Each row is a point on a landscape with many valleys, with its height.
From any point a ball rolls to the lowest of the 2 points nearest to it. It stops when none of these is lower. Distance is the straight distance between rows; heights are no part of it.
Z_502: [172 151 115 152 106 116  82 185 181 123 121  66 118 133 144 134 143 128
 114 140  75]  height 42.7
Z_374: [ 77 120 156 123 165  97 135 118  59 143 117 107 150 144 166 108 128 152
 167 188 134]  height 28.3
Z_71: [143  93 116 139  98 142  83 142 177 122 114 139 163 122 161 106 122 121
 119 145 132]  height 63.5
Z_164: [100 131 125 125 163 124 182 147  97 160  91  96 142 153 153 147 122 166
 115 103 119]  height 38.8
Z_572: [149 125 104 159 134 120 123 175 173 129 120  67 174 142 168 113 119 170
 102 107 129]  height 59.9
Z_424: [157 105 116 125  94 110  81 137 209 106 135 147 177 130 121 132 119  84
 126  96 168]  height 63.2
Z_585: [152 168  89 119 119 150 137 159 101 136 138 103  80  45 131 177 144 132
 149 126  54]  height 54.9
Z_818: [152 138 132 135 149 140 197 173 115 133 111  88  63 138 145 150 174 167
  86  85  81]  height 44.7
Z_881: [155  62 131 113  96 124 147 146 143 142  90 203  95 154 136 118 129  94
 148 112 123]  height 11.7
Z_486: [ 87 137 129 108 161 129 132  63  84 136 166 132 182 113 100 136 102 119
 136 140 162]  height 15.6
Z_316: [124  96 109 128 128 167 133 132 135 128 143 121 182 104 175 106 128 175
 118 159 157]  height 72.7
Z_369: [103 124 125 119 147 105 145 119 130 152 114 136 133 113 120 146 110 114
 135  71 120]  height 25.2
Z_632: [145  68 149 120  95 164 152 119 108 128 120 196 118 152 168 106 136 148
 140 170 145]  height 18.7
Z_939: [147 125 125 123 142 155 175 147 168 108 132 130 129 150 120 145 148 128
  78  52 155]  height 48.0
Z_916: [ 84 159 123 116 144  94 108  96 122 138 125 144 142 138  92 155  82  85
 137  73 132]  height 15.5
Z_863: [138 113  79 140 147 155 131 148 154 156 116 149 163  74 139 137 117 135
 107  71 105]  height 11.8
Z_397: [117 114 102 111 136 144 149  79 103 110 166 156 170 102  68 143  84  99
 134  76 183]  height 8.3
Z_820: [ 74 148 131 140 181 112 166 128  60 152 115  90 155 139 159 149 120 161
 141 112 116]  height 35.8
Z_936: [129  65 123 128 119 179 157  86  99 146 136 202 135  85 112 121 119 135
 143 141 141]  height 23.6
Z_258: [155 133 125 156 155 202 192  91 131 102 164 113 132 138  86 105 184 180
  75 132 171]  height 35.6
Z_814: [149 130 129 124 130 137 147 142 198  81 147 109 157 161 101 148 133  99
  86  60 181]  height 52.7
Z_703: [149 102 142 118 111  80 110 139 179 108 101 152 116 169 118 121 118  83
 136 110 148]  height 47.9
Z_379: [137 188 139 144 106 119  78 175 111 159 110  94  71 125 154 159 147 116
 156 164  54]  height 19.8
Z_328: [ 83 200 140 142 144  88 110 127 104 146 131  86 116 106 131 143 117 124
 141 139  94]  height 28.8
Z_761: [102 119 142  86  98 108  69  86 134 133 130 183 117  97 113 121  91  85
 152 189 123]  height 30.4
Z_435: [156 149 124 142 101 131  99 165 119 168  96 124  64 105 146 154 138  98
 161 152  32]  height 17.1
Z_362: [155 130 148 146 152 174 191 123 150 101 154 112 140 171  99 127 174 168
  71  94 182]  height 40.0
Z_181: [124 112 138 103 122 111 132 119 112 164  91 193  65 118 122 140 104  98
 151 117 101]  height 35.7
Z_833: [145 125 108 156 115 154 115 136 126 110 156  79 171  95 149 103 131 184
 112 171 145]  height 73.5
Z_602: [138  80 122 120  95 183  99  62 118 115 156 212 127  92  87  94 102 102
 144 165 148]  height 25.5
Z_594: [100 164 136 128 132  85 101 140 136 143 124 105 112 138 117 148 133 109
 138 140 102]  height 33.9
Z_774: [160 105 153 117 106 111 134 152 177 148  92 157  63 152 100 135 143  84
 103  93 110]  height 40.5
Z_442: [154  70 156 106  95 154 148 137 125 124 112 184  81 153 129 108 147 119
 127 133 127]  height 15.7
Z_146: [131 142  89 151 148 131 140 167 131 156 106  73 155 116 174 129 123 167
 117 108  99]  height 58.5
Z_992: [ 98 150 138 129 132  72  84 120 164 105 134  81 196 180 144 111 114 128
 114 158 178]  height 61.9
Z_306: [126 137 143 136 141 107 108 129 160  87 161  55 209 183 147  99 128 157
  93 138 187]  height 64.3
Z_228: [116 180 128 122 125 136 133 134  91 130 124  98  77  78 141 154 141 146
 144 152  61]  height 53.8
Z_965: [130 100 113 122 136 141 133 142 141 150 103 156 136 107 156 134 128 131
 125  95 116]  height 17.3
Z_324: [112 152 136 122 122  47  56 121 160 118 132 135 157 158 117 113  96  63
 163 120 156]  height 56.3
Z_340: [132 152  75 143 133 131 104 145 155 157 114 120 165  58 140 151 109 131
 138  93  83]  height 3.9
Z_121: [118 125 137 138 156 134 184 165 118 142  86 120 101 142 145 130 148 146
 106  83 102]  height 41.8
Z_757: [113 126 155 107 127 103 165  99 101  99 117 145  84 163  72 138  92  74
 135  73 166]  height 24.3
Z_373: [129 152 139 154 145 146 144 123 147  90 174  57 181 160 121 117 147 162
  79 114 188]  height 67.1
Z_681: [138 149 102 134 106 143 101 159 123 183  97 146  97  73 139 168 133 100
 158 123  47]  height 14.2
Z_713: [129  75 131 118 110 174 146 123 106 145 120 175 118 104 144 115 130 154
 141 153 128]  height 21.1
Z_732: [126 112 139 113 131  89 138 102 122 127 111 178  85 153 103 140  88  60
 158  63 143]  height 15.4
Z_805: [ 89 149 174 105 143 101 168  89 101 118 133 121  84 162  77 138 124  98
 121  99 145]  height 30.5
Z_184: [136 107 115 131 132 169 143  93  97 130 160 151 162  92 133 110 141 167
 123 160 165]  height 71.9
Z_629: [149 145 150 143 136 110 175 180 130 124 105  81  60 164 137 145 169 151
 102 120  95]  height 47.0
Z_40: [158 123 135 157  82 174 102 123 148  95 162 114 111 126 123  91 160 161
 106 223 110]  height 74.8
Z_304: [137 144 138 151 168 212 174  71  99 102 181 148 135 132  59 110 165 160
 111 129 167]  height 32.3
Z_298: [140 177  94 137 139 152 158 170 103 135 116  87  99  73 145 151 155 159
 123  95  56]  height 56.2
Z_561: [133 118 165 139 123 112 139 174  87 141  79 106  66 154 173 122 166 148
 132 172  74]  height 50.2
Z_454: [142 175  77 143 122 143 100 166 137 172 106 128 121  63 138 172 110 134
 148 101  45]  height 10.5
Z_723: [119  99 117 101  95 134  78  76 119 127 157 192 139  88 105 112  95  78
 157 168 149]  height 28.0
Z_579: [ 78 152 136 104 155  99 124  79  95 119 145 144 144 121  78 148  81  97
 149 115 162]  height 23.5
Z_97: [144  87 122 110 117  92 131 143 132 129  87 199 107 142 127 117  98  74
 160  78 141]  height 4.1
Z_21: [148 122 154 117 112  81 119 150 170 125  90 166  67 178 106 122 118  72
 150  82 124]  height 44.4
Z_323: [100  99 152 108 145 110 130 123  83 126 109 148 142 163 182 100 123 155
 161 166 168]  height 24.8
Z_696: [ 91 111 150 104 106  99  92  90 105 145 101 191  79 133 127 105 101  82
 170 185 103]  height 32.4
Z_189: [143 101 155 108 115 120 119 131 143 161  95 174  47 139 103 155 132  81
 130 101  80]  height 37.9
Z_220: [109 123 118 123 176 131 129  93  57 132 165  99 194 145 150 113 120 175
 130 171 180]  height 16.1
Z_79: [167 141 121 163  64 186 114 147 112  78 174  75 104 121 154 111 158 173
 114 205  96]  height 74.4
Z_222: [137 113 113 135 122 136 113 144 190 118 123 113 185 138 149 105 123 150
 106 112 165]  height 61.8
Z_432: [124 112 146 101 116  90 108 109 141 112 121 159 125 138 118 107 115  95
 139 146 146]  height 50.7
Z_178: [111 112 146 121 163 124 149 100  71 143 140 132 163 163 157  85 129 170
 141 171 190]  height 20.6
Z_682: [104 107 155 115 104 121 107 114  99 163 108 174  79 114 130 133 116 105
 163 167  72]  height 33.7
Z_658: [117 145 132 122 146 132 145 165 101 165 118 123  65  99 134 159 145 139
 151 124  48]  height 52.5
Z_218: [132 117 135 130 157 161 169 102 103 127 158 126 150 141 114 114 159 165
 117 133 176]  height 70.8
Z_807: [123 148 123 148 144 194 177  79 124 101 186 120 148 100  60 142 147 149
  96 111 157]  height 27.7
Z_352: [147 133 119 129 127  98  94 138 184  89 148 123 183 146 100 126 100  93
 123  86 184]  height 60.5
Z_490: [112 207 125 147 114  98  72 152 109 134 130  74 102  99 146 156 126 117
 141 177  76]  height 23.1
Z_790: [147 170  73 151 140 132 145 192 127 146  99  82 127  99 162 143 129 154
 138  85  64]  height 57.3
Z_749: [132 154 123 148 124  87  98 178 143 139 101  67 116 135 160 130 139 152
 122 148  85]  height 40.9
Z_536: [134  85  93 110 140 149 128  76 113 119 165 183 157 100 105 118 101 106
 145  99 180]  height 18.2
Z_139: [147 135 120 136 114 115 103 127 212  92 155  94 176 159 102 125 144 113
  78 105 187]  height 56.8
Z_513: [100 116 108 111 153 122 117  88  91 125 154 135 198 125 136 114 109 141
 143 160 178]  height 11.4
Z_494: [149  66 128 115  71 113  74 150 196 101 109 164 153 141 142 126 127  95
 129 135 142]  height 64.5
Z_8: [119 137 101 129 137 175 157  73 125 117 178 147 157  73  70 156 117 120
 105 100 158]  height 20.7
Z_891: [156 125 128 124 134 149 167 134 170 112 134 117 121 143 103 127 163 149
  88 114 164]  height 44.2
Z_370: [123 136 140 116 120  68  62 127 179 110 123 123 201 163 149 101 107  92
 147 151 162]  height 59.4
Z_706: [108 152 154 119 119  65  75  96 154 124 132 133 127 147 104 124 113  79
 135 159 154]  height 53.2
Z_177: [ 86 164 148 138 184  93 139 132  73 153 108  85 153 160 170 119 120 155
 132 153 117]  height 32.2
Z_599: [148 142 152 151 118 108 148 176 103 117 110  66  78 160 167 119 160 164
 123 168  84]  height 49.2
Z_899: [134  82 104  99 118 181 136  85 113 116 155 224 137  79  83 111  96 118
 148 111 163]  height 22.7
Z_193: [133 154 134 135 126  90 121 160 164 141  88 100 101 150 126 136 143 113
 129 117  95]  height 37.8
Z_423: [120 149 145 149 160 155 150  80 111  95 177  88 156 163 101 125 159 177
  94 145 188]  height 69.4
Z_307: [125 124 149 121 123 116 148 145 116 141 112 130  62 132 147 136 156 141
 139 150  72]  height 51.3
Z_588: [139 138 119 152  96 179 117 148 109  92 177  74 143 103 166  95 147 191
 112 199 126]  height 74.0

For each start below, name the point where the ball stops.
Z_146 => Z_513
Z_629 => Z_513
Z_936 => Z_97
Z_594 => Z_340

Call two points neighbours if one is among the 2 nearest of the other. Go from one point of each pair to the other, from neighbour to neighbour, staying as low as possible. Name the highest point that can't be avoided.
Z_397 / Z_513 => Z_805
Z_397 / Z_97 => Z_936
Z_340 / Z_513 => Z_369
Z_916 / Z_513 => Z_579
